Each row is a point on a landscape with many peaks, with its height.
A climber steps from a point to the highest of its 4 nearest points, and stops where none of them is higher. Distance is the straight distance between rows; heights are no part of it.
Dov h=24.1: [ -6  12 -24  -7 -15 -30 -14   7   1  11 -20  -2  12   2  -8  -6  -1 -20
  29   5  12   3 -11]
zur h=49.2: [ 75   7  22 -41  -9  11 -10  -7 -24  11  14  17 -16 -44  11  11  11  -1
 -26 -16 -16   2   4]
supa h=73.8: [  3  17 -14 -10 -25 -22 -12  12  -1  -1 -11  -1  28 -25  12  -5   0 -26
   5   3 -16   2  -3]
nadun h=50.0: [-20  -3   1   3   6  -9 -19   0  13   3 -10 -18   3   8  -7 -15   9   1
   4   5  -2  14 -10]
Ronat h=61.1: [-43 -17  14   4  16   2   4  -8  14  -8   6 -19  -6  17  -9 -27  10  16
  10   5  13  16 -11]
Mim h=51.2: [ 45   2  -4 -25 -27  -1  -1  -3 -16   8  11   9  19 -35  23  12 -11 -14
 -17  -8 -25   1  11]
gofu h=42.9: [-23 -16 -13   6   8  -8   0 -14   3  14   6  -5  -2  23 -19 -12  -1   3
  33   8  35   5 -13]
migob h=46.6: [-21 -13  -7   4   5 -14   0 -15  10  10   3  -8  -2  23 -15 -14   5   7
  28  12  31  11  -8]
segu h=53.7: [-25 -13  -3   3   8  -8   2 -10   9   6   2 -15   1  19 -13 -21   6   6
  21  12  20  11 -12]
dobuf h=36.4: [ -5   9 -18   2   1 -24 -19   3   5  10 -18  -6   9   9  -8 -15   4 -14
  27   9  14   1 -19]
lefup h=13.4: [ 34  24  50  -7  -3  36  10  36  -9 -16   5  11 -34 -23   9  -5  29  10
 -45 -23 -32 -19  -8]
dof h=55.1: [-53 -24  -1  10  15   5  28  -9   9  -8  16  -8 -22  20 -12 -26  -1  14
  27   9  32   2  -8]
tipa h=18.6: [ 70  18  39 -42 -10  24   0   6 -29   2  10  13 -27 -42  11   2  24   6
 -33 -16 -17  -2  -2]
tos h=7.7: [ 28  28  54   2   9  49   3  44  -7 -18   4   4 -39  -6   7 -11  33  21
 -50 -23 -45 -27 -17]
boma h=30.5: [ 52  18  32 -26  -7  19   9  10 -23  -3  14  10 -24 -38  14  14  10   2
 -28 -23 -23 -11   3]
zosam h=54.2: [-26  -8   4   5  13  -3 -11  -4  19   0  -4 -20  -1  12 -12 -22  10  11
   3   8  11  17 -10]
tesa h=22.9: [  4  19 -32  -9 -17 -40 -10   0  -7  25 -22  14  24   9 -11   4 -17 -16
  45   8  27   0  -8]
Pata h=63.6: [-15  -5 -22   3   1 -18   4 -20   3  21  -3   6  11  30 -24  -4 -12   2
  42  18  37  -2  -6]
govu h=65.6: [  6  22 -19 -12 -29 -27 -12   8  -3   8  -5   0  23 -24   9  -9  -6 -28
  15   8 -11   3  -4]
vilo h=67.7: [ 11  13 -12 -10 -27 -13  -9  11  -7   1  -4   4  23 -25  17   0  -6 -26
  -4  -2 -21   3   4]
Zed h=45.5: [-10   5   1   9  11  -1 -20   8  14  -5 -10 -18  11   2   0  -1   8   4
 -14   2 -17   5   3]
gipu h=61.8: [  9  13  -6  -2 -14 -10 -12  10   6  -6  -4  -2  21 -19  20   4  -1 -18
 -10  -7 -24   5   4]
kita h=23.4: [-67 -26 -18  30  25   7  47   1  14 -15   4  12 -32  43  -1 -13 -27  11
  26   7  24 -13   2]
zov h=47.7: [-63 -24   7  15  22  13  34   1  18 -17  10  -2 -30  18  -6 -28  -6  19
  17   2  21   0  -8]
Foz h=20.7: [ 72  -3   2 -39 -18   4 -15 -10 -28  17  18  17   8 -41  15  19  -6  -7
 -22  -1 -18   2  12]
zezu h=48.2: [ 60   5  19 -37 -11   8  -1  -3 -23   7  17  14  -9 -41  12  15   6  -7
 -25 -15 -17  -1   9]
Mis h=7.2: [-12  -4  27  28  43  17  -5   2  -3 -17  -3 -28 -11  15  -8  20  26  25
 -39 -13 -19   7   4]
ragi h=33.2: [ 21  10  16   9   8   7  -7  19  -4 -17  -5  -1  -4  -6   7  21   9  -3
 -33 -23 -29 -15  12]
Sotut h=48.6: [ 10  23 -26 -16 -33 -33  -8   8 -12  11 -10   4  24 -20   8  -5  -5 -32
  30  10   5   4 -10]
Beg h=8.1: [-63 -20 -32  40  15  12  46 -14  15  -9   0  16 -19  41  -2  -4 -38   2
  28  21  25  -9   4]
Vazib h=54.7: [-53 -18  18   8  19  15   8  -1  19  -9   5 -22  -8   8  -8 -19  11  23
  -5   5   3  21  -4]
vur h=53.9: [ 30   6 -13 -23 -36 -10  -9  -8 -16  12   7   8  31 -42  22   3 -10 -28
  -4   9 -21   6   5]
Papap h=43.7: [ 13  23 -29 -17 -40 -37  -7   7 -14  15  -6   8  30 -29  10  -3 -11 -29
  32   5   1   4  -9]
kezaz h=10.7: [  5   4  27  26  31  12 -10   7  -2 -17  -5 -22 -15  10  -3  19  19  14
 -35 -19 -28  -2   5]
zav h=57.2: [ 17  16 -19 -22 -39 -23  -2  -2 -15   9   1   4  30 -38  18  -6  -8 -32
  13   6 -12   8  -3]
modug h=36.9: [  6   3   7  11  10  -1 -13  14  11 -12  -9 -13   7  -3  12  18   3   1
 -27 -11 -27   0  12]
gug h=28.8: [ 44  22  37 -14  -6  27   6  26 -15 -12  10   9 -31 -26   6   4  17   0
 -39 -28 -27 -21   1]
Roro h=45.6: [-34 -14  24  18  26  17  -6   2  13 -11   6 -27  -3  12  -5   1  16  27
 -26  -1 -13  25   1]
Bor h=16.2: [  6  19 -44  -8 -29 -36  -6   1 -11  22 -26  17  26   1  -9  13 -16 -17
  52   8  29  -3  -7]
sem h=60.3: [-34 -16   2   3  14  -5   4 -10  16   2   3 -16  -5  17 -15 -23   8  12
  19  11  20  14 -15]
fek h=51.5: [-13  -3 -15   3  -1 -24  -7 -14   7  12  -7  -6   6  25 -20 -11   2   2
  36  13  28   3  -9]
Bekas h=50.5: [ -8   0 -19  -2  -2 -26 -11  -8   4  16 -20   6  12  27 -18  -3  -3   1
  42  11  30   0  -9]
nubet h=1.6: [-34 -19 -28  22 -12   3  20 -41   5  13  -1  21  17  31 -17   3 -33   2
  32  31  43  -2   3]
ribo h=39.2: [ 63  -1  -3 -35 -24   1 -10 -16 -24  15  18  13  20 -43  15  18  -8 -16
 -11   2 -21   8  12]
fiv h=42.1: [ -4   6 -43  -2 -29 -22 -14 -27   3  30 -36  30  42  26 -17  12 -35 -13
  38  29  47  -3  -5]
Piz h=57.0: [ 44   3   6 -23 -17   3   2   0 -17   4   8   6  11 -35  21  17  -4 -14
 -18 -15 -24  -3  19]
teti h=53.8: [ -6  -2 -31   3  -8 -21 -11 -16   0  22 -16  11  19  29 -21   5 -14  -4
  43  17  39  -1  -6]
Vumas h=42.5: [-22  -5  10  10  11   1 -19  -1  19  -5  -6 -23   5  11  -6  -7  10   9
 -10   6  -9  19  -1]
pubu h=31.3: [  3  15 -33  -5 -13 -35 -12   2  -3  19 -19   5  19  13 -13   1 -11 -15
  45   9  23  -2  -8]
famu h=47.6: [-35 -10  19  15  22  14  -9  -3  16 -11   0 -25   5  11  -3  -8  14  23
 -13   6  -7  24  -1]
losu h=52.4: [ 36   9  15  -6  -9  12  10  18 -12 -12   6   8  -7 -23  12  21   3  -7
 -31 -24 -19 -11  14]
lum h=52.7: [ 33   8   6 -16 -15   2   6  13 -12  -8   4   5   7 -26  18  25 -10 -13
 -21 -18 -27  -6  15]
zopom h=46.7: [  9  10   2   6   3  -2 -11  14   5 -14  -8  -5  13  -9  17  18  -3  -8
 -22 -12 -26  -3  12]
Lor h=58.6: [-56 -22   9  14  20  10  20  -2  18 -14  11 -13 -19  15  -8 -31   1  22
   8   3  19   7  -7]
risu h=23.0: [ 33  20  30   6  13  22   1  25  -7 -24   1  -1 -26 -10   3  11  18   1
 -42 -29 -32 -25   1]
faba h=27.1: [ 69  -3  -7 -39 -25   3 -22 -13 -24  22  17  17  13 -41  13  16  -7 -12
 -17   1 -15   6  14]
popi h=78.9: [ 82  13  20 -45  -9  10 -15  -6 -24  14  14  16 -20 -44  10   8  18   3
 -26 -10 -12   1   0]
lilak h=38.0: [-17  -6  19  17  28  13 -13   6   6  -8  -5 -21   0  10  -3  12  20  23
 -28  -3 -22  16   5]
nim h=25.2: [-57 -25 -13  26  19   8  40  -5  11 -12  10   2 -27  31  -6 -13 -16  12
  28   5  27  -9  -1]
kelu h=9.6: [ 15  13  33  24  33  24  -6  18 -11 -23   1 -15 -32  10  -2   4  27  13
 -46 -29 -33 -23  -8]
fufuf h=56.0: [ 16   8  -2  -3 -15  -5  -4  12  -4  -5  -2   6  18 -20  18  14  -4 -16
 -20  -6 -25   2  15]
zanu h=5.6: [-51 -23 -27  31   3   8  41 -26  11  -3   6  19 -11  34  -7  -3 -31   6
  31  23  35  -6   8]
vis h=54.0: [  4  10 -10   3  -2  -8 -19  15  10  -7  -9 -15  17  -6  11  -1   1 -11
  -9  -3 -23   2   1]
dekor h=42.7: [-21  -4  13  16  19   7 -20  -2  17  -9  -3 -25   8   7  -4  -2  15  14
 -17   2 -11  20   2]
Niv h=36.5: [ 34  17  26  -2   7  14   5  18 -13 -15   2   5 -20 -15   7  14  11  -3
 -36 -31 -25 -24   7]
Zubet h=37.8: [-15  -6  16  16  24   9 -18   3  12 -13  -2 -26   5  12  -2   7  14  21
 -24   1 -18  13   4]
gaf h=40.8: [ 40  19  30 -13  -4  17  10  20 -17 -12   7   9 -22 -25  14  16  11  -2
 -36 -25 -23 -18   5]
Guma h=29.8: [ 70   1  10 -34 -14   4  -7  -7 -23  10  17  13  -2 -44  10  16   4  -7
 -22 -11 -14   1  11]
duden h=20.6: [  9   9  14  17  21   8 -15  17   0 -11  -8 -14  -3   4   6  18  17   8
 -33 -14 -29  -6  11]
zelaz h=6.4: [ 35  28  52  -2   2  48   5  46  -4 -19   4   8 -34  -9   7  -6  29  15
 -49 -26 -41 -25  -7]
zim h=14.5: [-60 -25 -23  34  16   5  42 -12  13  -8   3  13 -20  40  -2  -4 -25   6
  27  14  32 -11   4]
beto h=8.2: [-47 -23 -27  25   2   8  36 -24   6   4  12  14  -3  28  -8   0 -26   6
  35  22  37  -6   4]
Sur h=47.8: [ -2   8  -2   3   2  -4 -24   9  14 -11 -12 -14  17   1   6   4   4  -6
 -15  -3 -20   6   4]
fosu h=51.4: [-47 -18  20  14  23  17   2  -4  17 -13   5 -24  -2  10  -6 -12  14  28
  -8   4  -3  24   0]
Mol h=13.2: [ 25  16  30  12  28  16  -4  26  -7 -24  -6 -13 -28   3   0  10  20   7
 -41 -27 -27 -20   5]
lenu h=34.9: [ 90  10  11 -50 -13   2 -30   0 -27  23  17  18 -11 -46  11  15  12  -6
 -26  -6  -5   6   1]
Rif h=57.5: [-34 -15  11   7  14   2  -3  -6  15  -6   3 -21  -2  12 -10 -22   8  15
   6   9   8  14  -6]
katad h=35.3: [-31 -23 -11   7   9 -11  15 -13   8   7   5  -6  -7  23 -17 -17  -3   9
  26  10  33   2  -4]
Toze h=46.5: [-18 -14 -29   7  -8 -13  -1 -33   2  23 -11  19  22  35 -21   2 -25   1
  43  27  44  -2  -1]
mek h=52.8: [ -9   6  -4   5   3 -12 -20   8  18  -1 -12 -14  13   2   6 -12   5  -6
  -3   3  -7   9  -6]
gegos h=16.9: [-47 -25 -16  19   7   4  33 -21  10   5  11   9  -9  35 -12  -8 -18  11
  36  14  37  -5   2]
tanum h=11.3: [ 28  22  44   6  11  37   4  34  -7 -20  -4   2 -37  -5   3  -3  31   9
 -53 -26 -34 -28 -11]
vekiv h=67.4: [ 13  13 -15 -12 -29 -13  -6   8  -1  -1  -3   2  28 -32  21   0  -8 -28
   0   3 -22   2   5]
mitab h=48.1: [ 23   7   1   5   1   2  -2  20  -2 -12  -2  -1   9 -15  13  17   0 -11
 -27 -14 -28  -5  16]
rusa h=30.8: [-45 -27 -13  13  10   3  26 -14   9   0  13   1 -14  26 -17 -12  -9   9
  31  13  38  -1  -2]
Duvi h=61.7: [ -3  14 -11  -4 -11 -20 -21  14  12  -3 -10  -9  18  -7   9  -7  -3 -15
   2   1 -13   5  -5]
Suze h=52.5: [-23  -7  -2   4   9 -13  -8  -5  12   3  -1 -18   0  11  -7 -20  11   6
  16   8  12  13 -16]
fer h=34.8: [-63 -26 -10  20  21   8  39  -2  15 -18   9   2 -33  27  -6 -25 -17  14
  23   3  25  -4   2]
rez h=35.4: [ -7   4  15  12  20   5 -19   6  10 -12  -9 -17   7   7   2   9  11  15
 -24  -3 -21  10   7]
Das h=4.0: [-42 -23 -27  23  -4   4  29 -31   5  12   6  22   4  32 -15  -3 -28   6
  33  23  42  -2   0]
mugi h=69.8: [ 51   6  15 -24 -14  10  10   5 -21   1  13  11  -4 -37  11  24   2 -10
 -26 -20 -23  -8  13]
voto h=51.3: [-26 -16 -21  14   5  -9  10 -22   0  15   4   4  -2  31 -16  -7  -8   3
  38  19  42   0  -5]
bagu h=40.7: [-16  -6 -38   4 -24 -13  -9 -42   8  30 -25  26  34  31 -17   3 -32 -13
  38  35  48  -6  -4]
mar h=60.2: [ 43   9  13 -19 -11   6   3  11 -18  -9  12  12  -6 -28  17  22   6  -7
 -24 -19 -24 -10  16]
Dasel h=44.5: [-13   2  -9  -1   3 -20 -17  -1  12   4 -12 -15   8  13  -3 -16   6  -6
  17   9   7   7 -14]
did h=79.6: [-47 -22   3   9  16   2  13 -11  14  -2  11 -12 -13  18 -12 -17   1  14
  19   8  28   6  -7]
Lumi h=47.9: [ -1   3 -34  -2 -19 -20 -12 -20  -1  26 -23  24  26  30 -18   9 -23  -5
  46  21  41  -5  -5]
sibi h=12.0: [-55 -27 -22  27  13   7  40 -14   8  -3  12  13 -19  36  -8 -10 -23  12
  31  13  35  -6   7]
keka h=37.5: [ 59  -2   6 -32 -19  -1  -5  -8 -19  13  17  13  12 -39  15  23  -8 -11
 -20  -7 -20   1  12]

For each start below, name the point where the climber stops.
zanu: did
Foz: mugi
faba: mugi
duden: supa
Das: did
kelu: mugi

For each start below, name every point that the climber comes to, in order.
rez: Zed mek Duvi supa
Beg: kita fer dof did
Dov: Dasel mek Duvi supa
lefup: gug gaf losu mar mugi
